Points on a hilly landscape, in no order, each with its height.
A ball rolls from a point to whichever of its 2 nearest points has the largest drop for the distance, and stops where none of them is lower. Distance is the straight distance between rows; heights are no part of it.
Peb h=54.2: [-38 -35  17   2  70  15  32  13  16 -23 -32 -14   4 -38  13  13  24  15
  -3   0 -30  -1 -37  -6  18  -4  -6  -8   8 -10]
pora h=38.1: [-58  16  10  -6   0   0  54  -5 -36 -32 -37  43   9 -33  -6 -11 -27  11
  -2  -3 -21  -7   1  -3  44  -3  -2 -13  25 -18]
Pemen h=70.8: [ -4  21  -3 -34 -25 -28  10  15 -26 -14 -45  34  -5  22  -6 -28   1  25
 -17   6   4  12 -15 -22  35   4   1   1  -4  -8]
ton h=41.0: [-36  -3  12 -49  14 -28  47 -10 -27 -45 -38  22  24 -13  -6  -8 -19  17
 -15   6 -17  -9 -32 -20  36   8   1 -18  -1 -25]
rez h=32.6: [-12   5 -15 -26 -27 -17   0 -11 -18  17  -2  21 -22   8   2   0 -40  43
  11 -12  21   6  20  11 -20   2  39   6 -21 -12]
Raku h=50.6: [ 44  35  -3  40 -44   5 -32   0 -20  31  27   1   2  27   7  13  -9 -25
   4   5  -4  20  42  -5  -5  -3 -13   7  13  22]
kob h=29.7: [ 22 -10 -16  20  30  30   7 -10  24  -6  44 -30  37 -24 -17  -4  -4 -34
   5 -24   2 -18  13  23  -5  -8   3   1 -26  15]
Medu h=51.8: [-12 -42  22 -26  59   0  26  -1  10 -30 -26 -22  24 -13   8  -1   9 -10
 -20   3 -14 -25 -52  -8   9  24  -4  -6  -2  -9]
mun h=42.1: [ 55   2 -24  16  -7  23 -28   6  20  29  67 -25  14  18  -1  21  20 -30
   0 -31  19 -18  47  35 -54 -22  -3 -20 -16  13]
Riki h=31.0: [ 12  12   0  -4 -58  -8   9 -37 -27  23   8   5  10  21   6  -1 -56 -19
   1  17  -4 -10  31  23   7 -20  10  14 -12   2]
rupu h=40.3: [ 25  13  17 -12 -24 -32 -20   4 -13  -2 -20  11   3  35   8 -19  11 -15
 -21   5  20   8 -27 -19  22  34   0   4  17  -6]
nes h=59.4: [-34  -9 -40 -18  33  14  10  -4  22   7   0  -3 -42 -30 -13  39 -23  54
  58  -8  -9   5  20   4 -58 -12  16  -2 -19  -3]
Rogur h=56.8: [-33 -38 -21 -13  77  44  18   4  39 -11 -19 -39  19 -45   1  24  24   9
  10 -16 -20   4 -20  -3  -6  -2 -25  21  -2   8]
bes h=10.0: [ 54  -7   4 -26 -36 -27 -29  -9 -12  -1  32 -13  13  40   8   4   1 -53
  -8 -19  33 -21   3  10 -37   2   9 -19 -10 -16]
sede h=47.0: [-44  16   7  23  -2  13  27  -9  -9   2   6  26  12 -41 -25 -10 -32  21
  18  12 -16  -3  25  -7  12 -20  -4  -2  10   1]
mefup h=52.8: [-14  -8 -12  47   4  31  30 -41  12  14  43 -11  34 -40 -33  17 -60   1
  32 -14 -13  -8  34  19 -18 -36  19  -1 -31  17]
Fuma h=39.1: [-34 -11  15 -49  -5 -27  44 -22 -22 -28 -22  10  28  -7 -18 -16 -42   3
 -11  -4 -13 -20 -28 -15  23   8   7 -14  -8 -21]
kulu h=34.9: [ 46   8 -22 -11  -8  13 -47  17  35  10  51 -21   1  29   3  13  33 -22
 -26 -22  36 -10  21  21 -74   2 -17 -17  -5  -2]
Rifot h=24.4: [  8  25 -23   6  12  -1 -41  48  18  11   4   5 -52   7 -10   9  38  24
  31  -4   5  22  17  -8 -40   9  -9  -1  12  -4]
zuge h=34.8: [ 38  -9  10 -12  -1 -19 -40  26  16 -10 -17  -7 -20  51  25   3  41 -21
 -33  -9  35   6 -42  -7 -13  52 -11  -7  20   4]
tuv h=19.8: [ 25  22  -9  -3 -37 -27 -47  32   0  19   8  14 -31  36   3   4   3  21
   2 -12  22  27  16  -9 -26  13  -3  -6   7 -17]
Posap h=53.7: [ -6  46   3  14 -40 -10   7  21 -19  -5 -42  43 -25   2   0 -13  28  32
 -18  19  -2  29   4 -21  45   5 -13   9  40   0]
kur h=12.7: [ 11  27 -10  14 -51 -17 -35   9 -12  38  11  15 -26  28   6   5 -16  20
  13  -7  15  28  37   5 -20  -2   5   7   1  -4]
filug h=22.3: [ 31 -44  11   0   9  16   4 -15  22  -3  32 -43  27   4  18 -14  35 -66
 -44 -15  21 -25 -38  27  24 -11   0 -13  -5  22]
Fid h=34.7: [ 49 -24  13  16  -1  25  15 -38 -10  23  54 -26  48  -6   7   7  26 -64
 -23 -19  -4 -35   3  30  27 -28   3   0   5  24]
Punef h=51.9: [-27  30  24  63 -16  15  -1  10  -5  16 -21  34 -22 -11  11  -4  33  17
  -5  23  -6  17   1 -14  43  -6  -8   7  50   7]
deva h=51.5: [ 14  -3  22  35   3   3 -27  21  12  10 -12  -2  -7  14  10 -10  34  -3
 -24  11   7  13 -31 -14  15  20  -4   1  19  16]
mir h=31.1: [  1 -16 -10  25  41  32 -16  24  32   7  15 -25  -5  -9   2  -3  31  -7
  -4  -6   4   0  -6  11  -7   9  -3  15  -6  25]
tamon h=61.0: [ -9  -8 -28 -41  35  -7 -15  18  19   2  -8   0 -30  -1  -3  19 -16  27
  23 -12   1   0   1   3 -57  -1   2  -8 -14 -20]
vodo h=23.2: [ 40  20  -3 -13 -43 -35 -52  28   3  10   7  11 -26  49   6   3  12   8
 -16 -18  29  18   6  -8 -29  29  -8  -9  12 -27]
debi h=65.5: [-47 -14 -22 -38   5 -13  52  -3 -11 -35 -39   8  -8 -34 -12  17 -27  55
  26  14 -26  25  -6 -11  -2 -18   4 -15 -28  -6]
zaga h=38.9: [ 50  -2   9  17  -9  23   7 -37 -18  24  52 -15  47  -3  -3   5  10 -60
  -8 -11 -12 -33  21  17  15 -27   2   2   0  22]
kal h=52.3: [ 38  35  37  21 -68 -16   7 -18 -23   3 -11  18   4  37  28  -4   3 -35
 -35  25  -9  -5   6   1  40  15 -27  22  34 -13]
sov h=47.2: [ 47  28   6  60 -26  23 -27  -3 -10  28  29  -7  11  15  10   9  20 -24
  -6   3 -11  17  28  -4   7  -1 -14  12  17  28]
Kov h=25.7: [-13 -12 -18   9  56  35  -4  20  29   2  11 -23  -6 -26 -14   8  12   7
  23 -13 -10  -3   9   1 -20   7 -11  17 -13  15]
Ref h=61.9: [  5  -4 -18 -51  25 -19 -26  22  11  -8  -8   5 -20  21   3   2  -3   5
   5 -13  10  -2  -9   3 -47  14  -1  -9  -9 -27]
fati h=48.6: [ 44   9  36  -1 -42  -3  15 -37 -31   1  17   0  28  20  20  -4   1 -74
 -24  16  -6 -31  -7   0  22 -12  -4  11  15  -4]
sevad h=47.3: [-20 -35 -23 -33  61  28  28  -9  29 -25   0 -36  33 -16 -20  23 -18 -17
  14 -36  -8 -18 -18   4 -36  12 -14   6 -29   0]
fim h=14.3: [ 23 -42   9  -4  18  15  -7  -2  31  -8  17 -44  14  20  23 -16  38 -57
 -46  -8  25 -21 -48  19  13   4  -7 -13 -10  19]
mano h=24.2: [ 18 -20  -3  -4  27  15   1  -9  16 -15  27 -28  31  -5 -10 -14  -8 -35
  -2 -18  12 -27   0   8 -12   9   7   0 -23  10]
Pim h=31.5: [-15   9 -29  -7  -6  -8 -22  13  11  25  14  17 -51  -8  -8  17 -10  53
  34  -1   9  14  24  10 -50 -10  22   4 -12 -10]
gerod h=68.1: [-11 -31   0 -71  26 -36  33  -9  -7 -32 -31 -15  23   4  -9   3 -36  -7
   6 -13  -6 -14 -39 -13  -9  22   2 -11 -27 -22]
kise h=30.2: [ 26   6 -18   9   7  16 -40  27  24   8  36 -11 -11  15   0   5  22 -14
  -5 -20  22  -1  23  12 -60   8 -10  -5  -8  -1]
Guvab h=30.3: [-28  -5  -2 -38 -50 -12  42 -46 -30  -1 -30  16  14  -5  -7 -15 -66  23
 -10  -2   0 -23   4  13  17  -4  23   8 -18 -11]
febe h=52.7: [ 50  17  27  48 -42   4 -27  -9  -6  16   4  -4   0  35  24   9  17 -30
 -34  13  -2  12  -2 -16  30  12 -20   8  42  19]
lezu h=22.6: [  6 -38  -3 -11  33  23 -12  14  47 -10  16 -43   6  24  25  -8  41 -52
 -45 -10  22  -5 -48  25  14   3 -25  -7  -7  26]
sati h=42.2: [ 30  14  17 -23 -51 -37 -15  -8 -26  -2 -25  11   6  49  10 -25   4 -20
 -26  -4  21   5 -19 -18  27  30  -4  10  10 -13]
bis h=37.8: [ 40  10  13 -11 -18 -32 -35  20  -1  -4 -21   7 -14  46  17  -8  27  -5
 -24 -10  30  19 -30 -18   8  51  -5  -1  23  -5]
zugu h=43.9: [ 17  13  16 -41 -64 -34  -2 -17 -32   1 -32  16   9  51   7 -35 -12 -18
 -28   2  14  -7 -15 -12  33  15  -6  13  -1 -26]
Nisal h=53.8: [ 15   6  15  24   2   1 -20   4  -2   3   4  -2  14   8   0 -15  14 -17
 -12  10   8   4 -10 -10   8  18   1   8   5  11]
Remu h=26.3: [ 22 -11 -19 -44 -19 -27 -31  -8  11  12  23   3 -12  21   3  10 -26  19
 -15 -10  29 -13   3  24 -60   9  32  -3 -24 -35]
tis h=22.0: [ 44  -6 -15 -29 -46 -29 -44 -14   3  23  37   0  -6  30   6  15 -14   7
 -20  -2  31 -11  16  26 -64  -1  27  -5 -18 -26]
Pon h=53.5: [  8  34  31   8 -53 -17   6 -18 -24   6 -22  27  10  26  17 -21  -4 -21
 -28  21   0  -3   4  -1  43  10 -19  19  27 -17]
Rato h=60.9: [-25  32 -19  42 -14  10 -15  18   0  22  11  20 -34 -22 -28  -7  13  43
  52  23  -8  25  42 -13   1 -13  -6   3  10  24]
Siso h=45.5: [ -6 -19  17 -17  53 -17   9  21   7 -24 -60   0  -5  -5  19   5  36  18
 -16  24 -12  13 -52 -18  22   3  -8  -9  10  -5]
labi h=28.4: [ -4  23 -26  -3 -16 -15 -32  34   6  19   3  21 -57  10 -11  10  10  46
  31  -3   6  31  23  -2 -31  -5   8  -2  -2  -6]
Nibiz h=62.9: [-38  13 -28  15  27   8   8  18   9 -16 -10  11 -33 -38 -24   6  23  55
  57  32 -34  24  23 -20   3 -19  -4  -4   5  18]
Gufal h=29.5: [  2  -5 -10 -47 -16 -36 -15  -3  -6   8  -2  10 -19  27   6   3 -27  31
  -5 -17  22  -6  -2  12 -30  12  33  -5 -23 -31]
vup h=24.8: [-39 -23  17  59  44  28  -6  42  30  10  10  -6 -15 -22   8  -7  45  -9
 -13  -1 -30  15 -24  12  48 -18 -18  -8  24   2]
deto h=37.1: [-23 -27  -2  41  51  45  27  -7  38  -8  39 -29  33 -55  -8   8   4 -16
 -11 -21 -16 -10  -3  25  23  -9   8  13  -3   6]
Gom h=33.2: [-54  -3  28  48  39  14  18  17 -10  -5 -26  23 -18 -26  15  -3  26  10
   1   5 -21   4 -20  -6  51 -14   4 -14  32   6]
Bavi h=44.0: [-21  -7  18 -16  47 -15  30  15 -10 -43 -54  11  -3 -22  20   5  29  31
  -9  26 -15  13 -39 -26  27  -3  -3 -10  13 -14]
pever h=25.5: [ 26  -2  -7  -4  17   9 -36  22  17  -5  15 -14  -1  25   4  -3  21 -23
  -9 -16  27  -7   3  12 -40  24  -5  -3  -6  -1]
Likib h=47.1: [ -7   2   9  26 -11  13  24 -39  -4   6  27  -3  41 -18 -15  -5 -52 -24
  13   2 -13 -20  26   4   6 -31   4  -3 -11   1]
sud h=19.9: [-24  -5 -19   9  60  31  -1  23  27  -8  -8 -15 -18 -38 -12  10  36  31
  38  10 -28   7   2 -11  -4  -1  -7  19   0  14]
mipas h=35.6: [-12 -25 -15  26  46  39 -29  37  50  15   9 -31 -17  -6  13   3  52  -9
 -15  -1   1  14 -22  17  10  -3 -25  15   2  28]
ger h=45.1: [-44   4  10  15  21  10  36  -7  -6  -8   4  13  21 -44 -26  -2 -27  20
  15   2 -22  -9   9 -13  10  -8   3  -5   0  -1]
zav h=33.6: [ -2 -16  18 -38 -26 -22  22 -43 -16 -17   4 -11  36   4 -14 -17 -55 -37
  -3  -5   9 -30 -17  -7  11  -5  17  -3 -21 -19]
Bibor h=53.2: [ 74   2  10  38 -31  17 -23 -14  -9  32  44 -30   7  32  23  24  37 -48
 -31 -14   2  -3   8  14  14  -1 -14  -6  22  44]
miru h=69.4: [ -2  -5   1 -65  -5 -44   8   2 -19 -15 -28   7  -4  32   0 -16 -26  13
  -2 -12  10  -7 -26  -8   4  17  13  -9 -24 -19]
vamok h=53.0: [-11  39  16  40 -30  -5   0  17  -6   5 -36  41 -31   3   7  -4  35  24
 -20  25   0  24  -7 -17  49   5 -11   7  52   6]
lup h=45.6: [ 33  -9  36  -6 -24  -8  -4 -29 -19  -8   3  -8  31  19  13 -22  11 -57
 -32  12  13 -22 -30 -10  21   6   2   7  13  -3]
Rula h=43.3: [-27 -18  -6 -16  26  -1  30  -7   9  -8   0  -9  12 -20 -27   9 -44  12
  25 -10 -11  -7  -8  -2 -19   2  10 -11 -26  -1]
keda h=58.3: [-41  -9 -29  10  19  13  18 -11  19  15  16   3 -29 -39 -26  29 -37  52
  62  -2  -8   7  25   5 -42  -8  23   0 -26  11]
bosi h=50.3: [ -3 -37   2 -41  60   7  14  -3  19 -27 -19 -30  25  -4   2   3   3 -17
 -10 -11  -1 -25 -40  -4 -12  26  -9   4 -13   1]
Sasi h=31.4: [-29 -23  21  63  33  33  -1  13  19   4  24 -10   8 -27  13 -10  23 -22
 -19  -5 -15   3 -12  19  46 -23   0  -9  16   0]
tul h=39.0: [-25  12 -16  21 -28   8  10 -27 -12  31  15  20 -12 -25 -14   2 -53  38
  33  11   6  10  47  11 -10 -17  23  16 -11  17]
nanug h=36.5: [-27 -19  14 -43 -20 -24  39 -42 -12 -25  -6  -2  35  -4 -20 -10 -60 -15
  -5  -5   2 -27 -27  -6  12   1  15  -8 -20 -21]
pili h=62.0: [-29  23 -26  23  15   9  -7  22   8   6   1  14 -41 -27 -29  -1  16  49
  59  23 -21  23  32 -13  -6 -13  -2   0   4  19]
Pigig h=29.9: [-31 -25  -1  47  41  33 -16  42  45  12  19 -18 -16 -25   6  -4  52  -4
 -17   2 -20  16 -20  20  34 -14 -26   5  15  16]
Vokig h=68.9: [  2 -17   5 -69  17 -39  10   1 -13 -25 -25  -5  11  21   0 -15 -23  -7
  -2  -5   7 -15 -33 -10   2  25   7 -11 -19 -21]
Tusok h=49.6: [-15  10  22  14 -14   6  25 -39 -13   0  12  10  37 -14  -9 -15 -43 -30
   0  10 -11 -23  19   0  20 -19  -1   1   5 -15]
nid h=60.2: [-21 -10 -41 -44  27   2   2   4  22   3 -12   7 -45 -17   0  37 -12  57
  40  -5  -4  11  11   5 -66 -11  12  -3 -17 -20]
nor h=29.4: [ 25 -11  -6 -22  27  11 -31  16  23 -13   9 -23  -1  30  17  -3  33 -34
 -22 -16  33 -19 -18  11 -37  31  -4  -3  -5   4]
Magu h=35.2: [-54  14  23  34  29  15  29  12 -21 -24 -34  34 -16 -35  11  -3  19  21
  10  14 -21   5 -10 -11  46 -14   8 -10  37   2]
Bedid h=54.6: [ 29  31  29  49 -42  -4 -26   2   0  20 -15  15 -14  24  22   1  19  -1
 -31  17   0  22  -1 -20  40  19 -25  12  47  11]
rim h=45.2: [-17 -20  -8 -12  43  12  22  -2  18 -15   7 -19  22 -22 -26   6 -26  -3
  18 -15 -13 -10 -11  -5 -22   7  -4   1 -24   1]
sodun h=38.6: [-31   2 -30 -26  -4 -12  17   4  -9  -4 -15  19 -41 -18  -9  13 -28  64
  34   3   3  19  12   1 -14  -9  26  -4 -23   4]
sepe h=43.0: [ 23  19   0  66  -9  29 -24   4   2  25  35  -9  16  -8   1   0  20  -9
   4   3  -6  16  37   0  -2  -7  -4  15   6  26]
Kosav h=51.6: [ -5   5  25  14   1   5  11 -25 -10  -7  12   7  37 -11  -4 -20 -19 -23
 -12   8  -2 -20   1  -8  21   2   4   1   6  -8]
faza h=46.2: [-52  17  -1  31 -20  18  28 -14 -10  16   1  30   1 -47 -27  -5 -41  29
  25  18 -22  -2  42   5  11 -32  -6   2  11   4]
kenoz h=36.8: [-30 -12  23  81  25  39   9  -7   8  12  23  -5  14 -24  23 -10  14 -43
 -14 -17 -21   0   2  22  55 -28   6  -7  21   1]
fara h=37.3: [-60  13  23  13  26   9  48  -3 -31 -28 -35  32   3 -45   2  -2  -8  11
   6   2 -18  -5  -5 -11  44  -4   6 -13  33  -5]
dizu h=33.3: [  3 -18 -16  27  43  42  19 -12  35  -5  44 -41  38 -39 -17   2   4 -25
  -2 -22  -1 -13   7  26   6  -5   8  10 -17  16]
voroz h=55.9: [-16  25   7  -1 -45  -8  11 -13 -24  16 -14  28   9   6  -7 -23 -32   6
  -3  18  -4   1  22   2  22 -11  -8  10   2  -6]
Zetad h=20.2: [ -7  13 -31   9  36  17 -32  43  23   8  -3  -3 -47  -8 -12  10  47  30
  43   7  -8  15  19 -10 -32   7 -10  10   8  10]
feti h=64.0: [  2  18 -24 -30  22 -27  -4  42  -4 -27 -44  13 -43  11   8   0  36  36
  21  17  -1  37  -6 -24  -4   3  -7   3  -6  -9]
zabu h=29.6: [ 41 -40  16  12   0  19  14 -30   3  12  45 -36  41  -4  16  -2  37 -65
 -35 -13  11 -31 -19  26  32 -23   4  -8   2  20]
zital h=63.9: [-34  10 -32 -16  26  -6  16  21   5 -39 -37   4 -34 -28 -11   8  18  57
  50  31 -28  32  15 -22  -4 -18 -11  -4 -10   0]
Lupaz h=57.3: [-25  29  -6  11 -54  -1  13  -8 -25  26 -21  36 -12 -13 -14 -18 -28  30
   5  21  -8   9  33  12  23 -22  -8  11   9   4]
Nesik h=71.4: [  9  33  -5 -19 -18 -32  -5  31 -17 -15 -44  29 -27  31   4 -12  29  32
 -11   6   7  33 -18 -31  30  19   2   8   7  -3]
par h=7.8: [ 34 -17  13 -30  -1 -12 -14  -8  -2 -22  15 -20  19  25   7 -18   5 -51
 -11 -10  32 -23 -23  -2 -14  24   9  -8 -11  -4]
daluf h=42.4: [-31  -2  12 -37  33 -26  45   4 -24 -51 -47  19  12 -21   6  -3  -3  27
  -9  15 -20   5 -28 -17  32   3  -1 -12   5 -19]
Mez h=33.7: [-47  -1  -2 -27 -31  -6  46 -26 -24  -5 -28  26   9 -19 -18 -14 -57  30
  -6   0  -9 -10   1   6  19  -9   9  -8  -8  -9]
tinuk h=47.4: [ -4 -25  15   5  49   5  -9  35  20  -5 -42  -8 -15   1  13   0  49  10
 -19  17 -14   7 -49 -11  13   1 -18  -6  12   7]
Guren h=42.3: [-38  -9  14  35  48  27  28   1  12 -12  13  -5  15 -49 -16   3   4  15
   8  -6 -26 -14   2  -7  13  -2   2   5   0   1]
Pudak h=4.4: [ 25  26 -11  15 -64 -17 -39  -4 -16  43  24  14 -22  38  18  24 -22  16
   1  -6  14  24  47  14 -31  -9  11   5   3  -9]
fudi h=56.0: [ 72   7  -7  36 -18  20 -29  -2  -5  33  59 -29  14  24  19  25  43 -44
 -14 -29  12  -2  30  22 -11   2  -8 -10  11  41]
sula h=38.4: [ 58   2 -16 -10 -17   5 -34   2  21  19  60 -23  11  31   1  21  22 -33
 -16 -25  31 -23  29  27 -65 -15  -7 -29 -15   0]
pul h=55.7: [-37 -44  -7  -3  79  35  13  17  37 -10 -30 -34   8 -43   9  13  31  15
  -3  -4 -27   4 -31   1  10  -9 -23   8   6   5]
rinol h=53.3: [ 31  38  10  21 -49 -13 -28   0 -17  21   5   6   0  30   9  -2  -5 -16
  -4   7   2  20  23 -10  14  11 -18  15  16   6]
figu h=44.7: [ 47   8 -16  31 -10  14 -27  -2  -5  30  53 -16  15  14  -2  14   0 -35
   9 -17   7  -2  45  16 -27 -21   6 -13  -9  17]
kag h=36.6: [-23   4 -38 -30 -15  -6  18  -5 -19  -3 -10  27 -51 -17  -2  20 -16  88
  30  -9   8  14  27   5 -33  -6  38   9 -26  -7]
Loti h=67.4: [-19 -20  -2 -62  37 -25  49  -5  -6 -39 -42  -7  23 -12 -11   8 -25  10
  11  -3 -19  -1 -36 -16  -7  13  -6 -15 -28 -19]
Vulez h=49.8: [ -8  -6   0  29 -15  19  33 -53  -3  13  34  -7  45 -29 -22  10 -64 -15
  21  -3 -12 -22  30  16  -6 -38  16  -2 -24   9]
Bibe h=33.5: [ 18 -28   5 -33  37  -1 -23   9  15 -19 -12 -24  -3  33  20 -11  30 -32
 -28  -6  26 -17 -44   3 -14  34  -7  -3  -5   5]
puz h=33.8: [ 20  16 -18  30   4  20 -44  28  23  17  41 -11 -18   3  -6   6  20  -3
  16 -21  17   7  35  12 -53   1  -5  -1  -7   4]
zed h=42.6: [ 25 -21  39 -24 -16 -21  -8 -20 -20 -17 -12  -8  21  26  15 -27  15 -50
 -41  10  22 -22 -56 -15  22  22   8   2  12 -12]
Daf h=36.4: [-57  10   2 -17 -15   2  52  -9 -31 -18 -31  37   8 -34 -17 -13 -42  25
  -3   2 -21  -7   6   1  34 -13   0 -13  11 -16]
budir h=54.7: [ 47  45  10  16 -77 -18 -20  -6 -24  21   4   7 -11  51  16   6 -18 -15
 -12   9  -7  15  34  -5  23  13 -30  19  22   5]
kemib h=41.2: [-26 -11 -13 -26  14 -14  24  -3  -1   0  -7   3 -14 -18 -16   9 -43  34
  30  -3  -7   5   0   1 -22  -4  15 -10 -25   3]
num h=36.0: [ 34   8   0  -1 -40  -7   0 -40 -23  27  29  -6  20  16   2   6 -47 -40
   9   7  -5 -17  30  16  -8 -32  12   2 -14   6]
bimut h=64.7: [ -6   4 -23 -38  42 -20   6  28   4 -43 -61  -1 -27 -11  15   6  35  36
  27  26  -6  35 -11 -27  -4  -4 -12   4  -3 -18]
per h=65.3: [-12   0 -13 -18  56  -3   9  23   9 -39 -58  -9 -20 -26  11   7  40  36
  25  30 -14  28 -14 -27  -2  -4 -12   4   3  -4]
riv h=49.3: [  6 -20  12  17  29   2 -25  37  23   5 -26  -7 -19  13  10  -3  48   6
 -23  13  -2  17 -45 -10  10  18 -15  -3  13  17]
Dadi h=39.4: [ 12 -23  31 -32  16 -24   2  -8  -6 -25 -19  -5  17  19   9 -21  12 -26
 -29  11   9 -19 -57 -13  21  33   6  -4   5  -9]
ribos h=58.4: [-22  37 -12  23 -68   6   8  11 -23  26 -26  40 -33  -9 -16 -16 -12  42
  11  26 -10  23  46   4  22 -23 -16  14  17   8]
rad h=35.4: [-16  11 -11  -5 -31 -10   2 -13 -13  22   3  17 -11  -3  -6  -6 -48  33
  22   4  14  11  28  10  -8  -8  23   9 -15   5]
masu h=25.4: [ -6   2   5 -28 -62 -15  20 -46 -31  16 -12  10   7  16   6 -16 -61   3
  -8   5   8 -18  23  20  16  -8  21  18 -17  -9]
sida h=66.4: [-49 -14  -7 -43  16 -23  60  -7 -15 -34 -36   5  16 -24 -20  15 -37  34
  14   2 -25   9 -28 -12  -2  -5   4 -18 -25 -12]
mateb h=18.4: [ 33 -15   3 -46 -38 -32 -25 -24 -16  -4  22  -9  10  35  10  -3 -28 -40
  -8 -18  36 -23  -5  14 -30  -3  28 -12 -20 -30]
vebuk h=50.2: [ 55  14  16  51 -31  17 -26  -9  -7  25  29 -16   8  22  19  12  23 -36
 -28   2  -7   7  12  -2  17   4 -13   3  28  32]
fos h=63.4: [ 11  15 -15 -33  22 -26 -15  41  -6 -13 -32  13 -32  15   2  -2  22  25
  15   2   4  26 -12 -17 -11  17  -3   0  -5  -8]
mosa h=41.3: [ 40   2 -10  17 -22   2 -17 -19 -12  28  48 -10  20  14  -1  13 -25 -38
  15 -11   7 -12  39  20 -29 -30  16  -9 -13  13]
lika h=47.7: [ -4  14  14  79  -3  29 -26  12  13  26  22  -3  -2 -15   5   0  37   8
  -1  12  -9  17  13  -5  16  -3  -7  17  21  23]
Sapo h=56.9: [-47  -8 -13  19   4  16  33 -19  10  11  17   3  -3 -45 -38  20 -50  43
  47   2 -13   1  20   2 -24 -16  16  -1 -26  17]
Rig h=50.8: [ 50  28  39  17 -58 -10   6 -33 -26   8   8   4  13  35  25   4   7 -62
 -33  23 -13 -18  -7   0  33   5 -21  18  29  -4]
mim h=38.7: [ 23  14 -11  55   1  28 -34  22  14  22  39 -18  -2  -4  -4  -2  27  -6
  16 -13   8  15  35   4 -19   1  -5  12  -3  23]
vuzog h=36.7: [ 17 -32  19 -29  29 -11 -12   4  10 -17 -22 -16   8  24  14 -16  20 -28
 -31   8  15 -18 -58  -6   3  33  -2  -5   1   2]
gufu h=40.0: [-43 -24   8  39  53  37  29   4  30 -10  22 -18  24 -50  -6  10   9   0
  -2 -14 -28  -9  -6  11  18  -3   7   5   2   3]
kuno h=55.1: [-39  -6  -5  36  10  25  28 -23  14  11  31  -1  19 -44 -41  10 -55  19
  35  -3 -15  -4  26   3 -15 -26   9   2 -24  15]
fefe h=53.1: [-36 -39  24  -7  64   9  33   0  14 -30 -29 -16  22 -26  12   6  12  -1
 -16  -5 -25 -19 -46  -5  19   9  -4 -10   4 -12]
finok h=59.6: [-26  42 -19  26 -46   0 -10  20 -11  18 -11  34 -34 -10 -22 -12  15  47
  29  19  -6  33  35 -14  21 -15  -7   7  19  16]
muzu h=53.6: [ -9  11  18  18   9   4  -2  -4  -4   2   3   9  16  -8  -3 -17   7  -1
 -10  14   0  -3  -4 -14  16   9   6   5  11   4]
Pego h=62.7: [ 11   2 -11 -35  32 -18 -17  34   5  -8 -21   4 -21  14   4   0  19   7
  10  -3   9  10 -16  -9 -29  23  -7  -2  -4 -10]
fop h=30.1: [ 19  -3  15 -37 -42 -27   7 -36 -25  -1   5  -5  26  17   0 -19 -47 -41
  -4   0  13 -23  -5  -2  12  -9  13   2 -18 -16]
pazo h=15.9: [ 43   9 -14  -7 -55 -22 -45 -11  -6  31  41   4  -8  37  13  23 -20   6
 -13  -4  20   6  35  24 -54 -10  21  -5  -5 -18]
bomi h=16.2: [ 45  -7   6 -24 -18 -22 -30   2  -6 -10  18 -14  13  39   9 -10  13 -48
 -13 -16  35 -12  -9   1 -21  26   4 -10  -4  -8]
bem h=50.1: [-10  23  23  72 -11  21 -21  13   9  23   1  11 -14  -7   3   0  37  17
  -5  21 -11  23   5 -14  29  -2  -7  10  37  16]
Nidib h=30.0: [-40 -14  28  47  35  13  -1  29  10   1 -15  12 -21 -11  12  -8  41   4
 -17   7 -26  11 -32  -7  49 -15  -6 -16  27   0]
buz h=54.8: [ -6  31  11  -8 -54 -16  18 -10 -26   4 -35  37   5  17  -2 -29 -16   1
 -19  14  -5  -7   9   6  41   2 -19  12  11 -18]
Dazef h=34.4: [-14  16 -31 -16 -25  -8  -5  -7 -12  19  10  31 -50  -8  -2  17  -8  83
  29 -10  20  13  44   9 -41  -2  38  11 -19 -11]
mup h=31.6: [ 40   2   1 -25   1 -16 -50  33  21  -9  -1   0 -22  50  20   4  39 -12
 -31 -16  38   1 -22  -1 -44  46 -15  -6  17 -12]
bim h=24.7: [ 33  -2   8 -40 -65 -32 -11 -33 -32   8   8  -3   7  49  15  -5 -37 -38
  -7  -6  21 -17   5   9  -5 -11  23   6 -15 -21]
kefu h=70.2: [ -7  11   2 -34 -15 -31   7  -1 -20  -6 -23  19   4  16  -8 -25 -21   8
  -8   4   2   3 -11 -10  23  10   7  -1 -11  -8]
rogid h=64.8: [-37  -5 -21 -35  20 -16  37  12  -6 -43 -45   6 -17 -28  -5   7  -5  51
  37  20 -21  30  -3 -21  -1 -14  -4 -12 -20  -9]
sem h=42.9: [ 26   3   6  28 -10  22  14 -37 -14  11  44 -11  49 -15  -9  -2 -19 -49
   1  -2 -17 -31  29   8  11 -31   7   6  -4  11]
lazub h=27.4: [ 52   9  -2 -15 -29 -21 -56  20  15  -3  27  -5  -9  49   9   7  20 -11
 -26 -14  37   1   2   1 -48  27 -14 -13  12 -22]
Deton h=42.7: [-33  18 -12  39 -40  17  12 -21 -11  34  10  28 -13 -39 -21  -1 -43  38
  36  27  -6  12  60  16   2 -33   2  13   3  22]
lazi h=14.9: [-15   2 -29  11  53  28 -18  33  27   0 -18 -14 -34 -25  -9  10  49  30
  45  12 -22  16  13 -14 -16   0 -11  16   4  16]
tilo h=48.8: [-16 -43 -11 -48  65  16  25  -9  20 -29 -21 -35  31  -3  -4  17  -7 -21
   5 -25  -2 -23 -32  -8 -29  22 -18   1 -21  -7]
fetil h=18.0: [ 13 -24  12 -25  13  -2   6 -19   3 -25  13 -23  34   2 -10 -17 -17 -43
  -4 -13  15 -36 -22  -5  -9  15  11  -5 -22  -3]

Call two points neighbours if one is among the 2 nearest of the other. Go from one point of each pair to the other, from neighbour to neighbour, staying as low as possible. Name the highest point that can't be avoided.
vup, lazi => mipas
bes, par => bomi
Pudak, Likib => Nisal
masu, lazi => pora
pever, masu => figu
Pudak, par => sede

For each start below, name the point where the ball stops.
sodun => lazi
Sapo => Likib
zaga => fim
tul => Pudak
Siso => bes
gerod => pever
sepe => pever
feti => Likib
pili => pever
mun => pever
figu => masu
pora => masu
zuge => Pudak
bosi => lazi
zav => bes

Two balls start at each pair of points below. Name the first point that both come to, or write none.
vebuk, Rig => pever
fudi, lika => none
Dadi, bis => none
keda, faza => none
